Each row is a point on a tangle of strands that fork, close into loops and nearly touch. The rows are in no order.
(in the rows, 128 means zero)
Points whose rows are less than 105 apart are linked; no others are. Some points are linked to none.
mele: [143  96 163 116 112 144 134 137 165 117 166 152  84  60 156 146 148 137
 135 137 134 116 167 112 176 157  68 107]
gon: [ 89 113  84 130 124 152  93 193 154  84  99 169 124 144 147 126  45 113
 127 114 159 136 115 160 165 110 164 103]
Vogo: [153 168 102 128  98 164  84  50  70 187  96  79 134 144  97 109 131 116
 113 120 120 183 103 112 107 107 175 132]
givus: [128 103 209  93 144 159  98 124  72 178 128 170 118  96 163 127 190 145
 150 104 122 164 152  71 140 101 113 153]
Nor: [ 97 136 106 136 169 109 149 174 140 102 132 136 125 107  79 112 109 142
 130 128 111 109 141 109  74 156 123 121]
kup: [137 105 155 167 146  97 169 155 174  89 126 173 132 154 155 109 169  78
 118 131  97 179 122 158 122 142 125 193]
numaf: [140  87 161  86 118 153 105 119 135 153 167 125  91  53 151 139 124 154
 140 125 162  83 154 110 196 141  66  96]
luz: [193 130 146 145 125 106 197 101 125 122 170 128 131 118  80  98 167 123
 149 163  86 147 144 147 129 157  59 161]
kopi: [163  80 146 162 158 167 162 158 134 101 122 176 108 126 127  96 170  76
 118 139  90 222 111 178 171 151  98 201]
fofo: [135 129 162 144 129  87 141 120 131 134 126 123 130 157 154 140 184 123
 117 135  99 139 122 142 113 111 127 131]
vum: [107 132  64 137 172  90 181 168 125  86 115 131 148 139  64 100  74 146
 153 137 122  88 131 132  77 150 135 105]
gisi: [ 87  91  86 100 149 176 111 164 137 115 134 138  94  62 108 103  48 164
 128 133 164  90 141 125 175 174 100  89]
Selo: [163 141 146 128 122 134 136  70  64 166 110 112 161 126 101 102 185 119
 148 117 107 191 106  96  95 127 121 166]
Tuzog: [ 93 151 104 139 104 120  89 146 185 121 104 129 147 174 173 166  69 105
 121 125 159 107 119 131 132  84 200 113]
Bar: [122  94 212 124 167 122  86 117  59 186 103 126 160 200 197 107 240 166
 102  74 113 180 113 143 123  91 146 194]
Mozil: [132 111 128 123 120 160  92 123 110 140 113 127 120 120 150 140 115 119
 126 125 132 156 112 135 143 112 139 119]
zugi: [110 166 109 157  86  93 139 134 187  83 115 152 141 159 106 142 122  88
 121 130 112 123 112 114 101 106 182 131]
fesu: [126 170  96 158 141 104 121  96 114 136 105 116 163 183 117 100 152 118
 103 105 121 184  94 162  92 122 180 179]
pibat: [ 68 126  65 136 150 146  80 185 141  91  99 179 135 155 136 103  61  91
 112 122 146 146 114 120 127 114 199 127]
monut: [103 118 160 134 139  89 126 156 137 119 129 162 126 122 165 140 167 135
 122 116 128 137 137 121 121 121 135 138]
Rig: [134 117 159 135  81 119 122 142 221 114 161 113 114 142 194 194 116 124
 109 134 142  84 140 151 175  97 116 106]
Nipin: [ 96 143 108 145 135  81 117 147 160 127 101 109 147 178 155 140 100 127
 108 112 143  96 121 150 119  98 169 105]
letuv: [148 119 150 102 116 102 131  84 123 182 162  74 126 120 141 164 134 173
 126 138 133  53 153 127 121 118  88  63]
nodo: [ 94 111 162  69 125 163  78 132 126 155 134 130  90  96 175 170 105 160
 127 117 178  89 142 123 177 117 120  81]
rara: [122 119 124 118 135 169  80 105  63 178  98 123 124 158 162 120 133 137
 116 103 134 176 110 149 139  94 144 140]
bubuv: [178 130 151 106  89 126 142  66 108 177 167  62 119 151 126 151 154 151
 129 145 125  97 147 143 138 116  93  92]
Bop: [140 166 123 162 157  82 186 135 141  90 132 128 155 156 103 103 173 111
 119 135  85 140 124 123  59 144 145 172]
Dez: [159 133 183 103  84 146 118 118 148 149 169 163  82  73 166 164 178 110
 153 141 117 155 152  96 161 125  85 149]
mazog: [115 159  93 142 143 114 137 141 126  95 115 158 128 127  81 100 129  94
 150 124 112 157 103  98  77 132 168 159]
Didu: [147 131 109 164 106 102 157 136 180  75 151 127 129 132 123 139  87 111
 119 153 123  97 125 145 165 133 115 128]
zef: [137  80 189  81 140 182  93 134  80 151 134 167 102  85 155 122 165 135
 147 114 129 178 143 105 171 126  92 142]
Dafe: [137 158 108 126 123 120 158 107 103 146 158 104 128 104  57 118 125 140
 146 148 121  62 131  63  68 157 108  76]
Tubog: [145 115 134 151 153 122 170 152 133  87 146 173 128 111 111 104 164  75
 126 146  90 197 128 152 131 158 101 191]
Gan: [100 133 155 104 149 116 110 143 125 146 114 130 124 121 169 150 144 149
 129 107 134 110 143 111 124 102 114 107]
Duli: [108 148 121 134 154 119 133 141  93 124  93 138 144 152 113  98 163 104
 133 109 113 172 107 113  51 118 170 169]
kov: [132 123  73 152  98 113 159 163 172  59 143 138 127 116  80 126  42 118
 132 154 130  89 129 149 151 136 114  96]
pama: [ 80 108 157 134 130 110 128 182 213  88 150 173 114 113 174 146 122 141
 109 122 135  95 135 126 142 125 120 123]
Fimo: [ 70 123 155 136 155  73 139 173 178 104 154 138 120 130 133 151 128 158
 120 113 125  76 143 132 117 126 107 104]
sogiz: [110 117 148  90 166 136 104 126  82 188 116 118 110 110 146 151 149 168
 138 115 154  88 157 100 142 127  98 101]
salu: [120 109 163 135 112 112 116 135 190 119 129 114 122 162 214 190 114 135
  92 128 168  88 124 168 161  74 141  94]
bas: [104 162  88 152 120 141 131 166 144 102 116 177 121  97  82  99  96  85
 145 137 129 134 126  76  95 152 164 148]
kepid: [100 149 137 121 182  78 138 136  86 163 107 112 146 137 120 125 158 191
 147 112 124  78 145  90  60 127 130 111]
kago: [119 105 151  81  95 178  94 123 184 148 148 139  92  79 163 188  97 127
 130 130 183  70 140 104 173 132 128 101]
tafum: [112 108  97 127 134 136 114 161 138  96 116 141 111 126 147 140  97 111
 122 123 144 136 123 138 143 117 163 125]
zud: [138 129 154 114  63 142 113 124 202 105 165 133 107 105 157 181  83 124
 124 138 171  73 125 131 177 123 127 101]
dob: [152 156 100 143 113 148 134  86  96 132 100  96 157 163 101  96 146 106
 117 135 110 182 104 148  97 133 159 167]
Nas: [ 96 135 103 139 153 128 132 191 150  92 129 190 120  87 112 106 114 112
 131 115 117 131 126 106 109 163 138 139]
Vul: [126 163  98 153 128  63 170 132 144 127 122 120 151 164  88 118 136 128
 139 127  91 110 112 132  54 139 157 131]
sobiv: [ 97 152  92 121 102 146  95 140 166 124 112 112 136 160 150 164  64 125
 129 125 180  60 112 122 143  93 179  74]
sonub: [ 95  93 143 130 127 133 102 177 182  83 133 195  85 116 181 143 101 100
 115 128 142 130 133 129 159 128 123 141]
Dapaz: [111 155 116 125 158 132 146 131 121 126 132 124 115 108  73 121 131 131
 151 135 121  98 143  76  94 157 127 106]
gusus: [155 113 115  66 126 196  66  97  54 193  97  78 111 117 165 153  97 166
 147 129 180 129 115 147 180 102 128  81]
Fikaz: [167 162 149 125  91 128 119  53  89 175 131  78 148 143 116 129 187 132
 133 124 117 155 119 109 111 127 139 142]
numin: [157 143  82 123 124 141 161 108  94 140 156  99 120 108  41  96  76 151
 133 169 104  64 134 100  98 167  95  84]
dut: [167 135 111 158 118 132 180 136 125  84 148 150 114  79  92  95 151  98
 154 143  97 175 125 118 128 173  93 173]
Buf: [119 142 149 154 140  73 146 123 146 121 131 108 145 157 121 134 156 129
 131 125  97  93 135 136  80 122 138 132]
Fesut: [122 116 163 120 114 110 102 142 148 150 133 119 115 147 196 174 146 145
 115 121 140 116 133 158 141  87 134 101]
Kupok: [113 109 114  87 168 148 133 124  92 143 144  98 120  92  83 113 106 174
 143 126 132  63 155  93 122 167  86  87]
Pev: [106  89 114  99 167 163 139 147 115 131 148 121 109  71 101 108  82 173
 146 121 149  89 158 129 156 168  72  83]
nim: [103 134 159  92 142  95 131 115 135 172 161  80 122 111 126 157 152 185
 118 112 143  26 156  99 113 124 101  71]
Diro: [147 167  98 141  83 156  89  60  98 153  98  87 158 166 125 110 118 108
 106 118 136 208  96 156 122 113 185 167]
Rud: [162 149 125 121  81 172  81  50 106 154 122 108 161 179 143 122 147 106
  84 116 143 240  80 160 156 114 145 179]
bag: [123 132  90 101 152 164 151 103  68 148 145 111 117  92  53  97  92 155
 151 150 136  87 132  77 111 187  79  84]
Milu: [101 115  67 136  97 154 107 174 153  85  90 137 153 152 129 129  13 116
 129 122 152  92 117 149 167 114 177  89]
fusaf: [137 152 138 146 105 148  91  65 121 155 115  94 163 202 159 128 188 104
  73  98 121 228  90 172 135 114 169 190]
Taniz: [150 133  76 169 107 120 146 127 129 100 112  98 173 159 103 114  65 127
 122 135 121 137 114 173 140 110 145 128]
Fato: [158 116  88 156  73 132 142 120 155  73 127 120 146 146 122 122  68 100
 123 164 123 139 110 177 166 128 133 135]
toge: [127 171 120 149 122 118  95  87 133 118 110 115 181 202 137 118 148  89
  75 114 116 196  79 177 119  95 180 192]
pato: [180 159 142 132  80 130 143  56 107 179 143  77 137 124  97 146 153 130
 134 148 113 116 130 115 119 132 108 110]
tufe: [160  72 162 151 149 152 132 160 132 119 125 162 124 137 155 119 154 107
 111 146 109 206 130 191 201 133  78 170]
Sudo: [102  98  80 131 125 137 140 154 173  83 147 129 105  79  98 111  42 144
 124 148 139  73 142 136 156 162  97  83]
Veb: [146 148 130 106 172 151 122 105  59 165  95 107 151 118 107  95 174 133
 146 102 132 173 123  95  85 121 139 146]
pok: [141 169 113 127  78 138 112  84 120 171 121  97 135 141 112 151 118 130
 129 138 147  97 122 112 103 115 175 100]
Mirar: [109 116 166  74 121 144  93 108 123 179 158 106 112  91 170 166 133 170
 146 120 166  74 158 100 164 118  87  88]
Lopa: [180 103 131 151 184  92 214 122 115 105 147 131 148 121 104  89 166 122
 140 149  98 146 142 164 111 168  76 158]
Talu: [ 73 131 117 144 152  49 150 181 172  99 121 120 139 173 127 130 112 145
 109 113 118  73 136 144 111 123 152  98]
mes: [139 106 163 167 143  92 174 158 172  80 141 135 121 145 145 135 146 109
 114 154 107 143 134 166 154 131 105 155]
bori: [112 147  74 153 145  93 163 156 129  75 114 133 146 149  95  92  82 104
 132 145 119 132 122 153  91 132 153 124]
Noru: [113 167 125 132 138 116 101 101  97 158  95 115 161 177 121 111 191 117
 113 101 112 172 102 116  52 109 200 166]
Zos: [138 114 129 112 150 124 119 116  69 175 107  88 138 149 153 119 154 147
 141 111 134 151 126 152 122 105 133 123]
Zeko: [ 96 143  48 145 144 135 118 178 139  86  86 153 132 146  87  97  41  97
 143 131 136 124 109 115 120 139 188 126]
Vuse: [148 106 102 126 179 114 176 129  77 125 126 101 147 119  84  93 116 158
 129 146 122 111 132 141  97 141  86 110]
Tado: [110 149 144 108 154  82 147 123 117 158 141  87 134 134  97 130 135 180
 129 127 122  55 156 103  78 140 108  79]
dezi: [118 133  86 128  71 159 116 142 162 103 131 118 132 128 120 154  28 119
 131 145 165  76 114 133 151 117 160  81]
febu: [162 129 137 117  79 145 139 107 144 115 148 146  91  61 115 162 130 132
 141 146 136 104 144 113 155 160  84 117]
tugob: [121 167  96 113 139 156 101  90  54 184  90 100 138 126  86 115 143 135
 146 126 139 160 115  99  95 126 173 132]
Ziv: [159 112 140 153 117  98 170 116 148 104 147 123 124 117 116 125 170 107
 136 144 117 142 147 142 155 143  90 156]
Mam: [165 128 132 155 183  85 195 115 117 108 130 126 164 153  88  79 172 118
 144 126  90 156 121 143  87 150 125 181]
siv: [108  97 186 139 129 139 105 172 152  98 148 213  84  98 192 148 143 107
 117 114 114 157 145 113 159 109 124 158]
nop: [128  86 173 137 129 152 125 168 152 100 141 177  93 120 167 148 155 112
 106 125 110 187 138 151 185 123 101 165]
tif: [161 127 134 139  95 149 152 121 128 101 150 160 102  65  95 114 124 107
 149 138 107 139 142 116 149 171  87 148]
petu: [145 116  81 154 129 109 168 128 121  94 111 122 168 162  94  70  92 109
 133 136 105 167 101 178 111 137 149 162]
liv: [159 120 180 106 105 137  91  80  87 179 139 111 118 130 169 152 187 140
 140 120 123 146 132 116 143  97 108 137]
vela: [123 123 164 157 127 103 122 148 171 106 119 180 118 134 176 144 184 101
 108 136 106 167 111 132 128 110 128 181]
nuvot: [ 92 136 146  87 192 119 106 140  66 182  96  93 144 150 143 133 160 199
 139  95 145  85 146 117  84 121 134  93]
runiv: [147 129 200  94 100 147 115 108 118 168 149 162 117  84 155 143 199 127
 149 119 115 131 162  68 146 119  92 144]
lono: [158 112 129  99  97 216  90 100  99 159 112 120  94  79 159 155  97 134
 143 137 172 133 128 105 189 131 119 103]

A tip is a point with one link. Name the tips that can be reached along the links from each point below, in the order of the rows.
Duli: nuvot
Ziv: Zos, Zeko
runiv: Dez, zef

A piece is two or more points that can be reached from each other along the links. Count, over all rows, the pieces, the separate loops (a circle has one, a figure eight two, a Y none), the forks (points with three links) and the tips (points with one).
pieces: 3
loops: 5
forks: 9
tips: 5
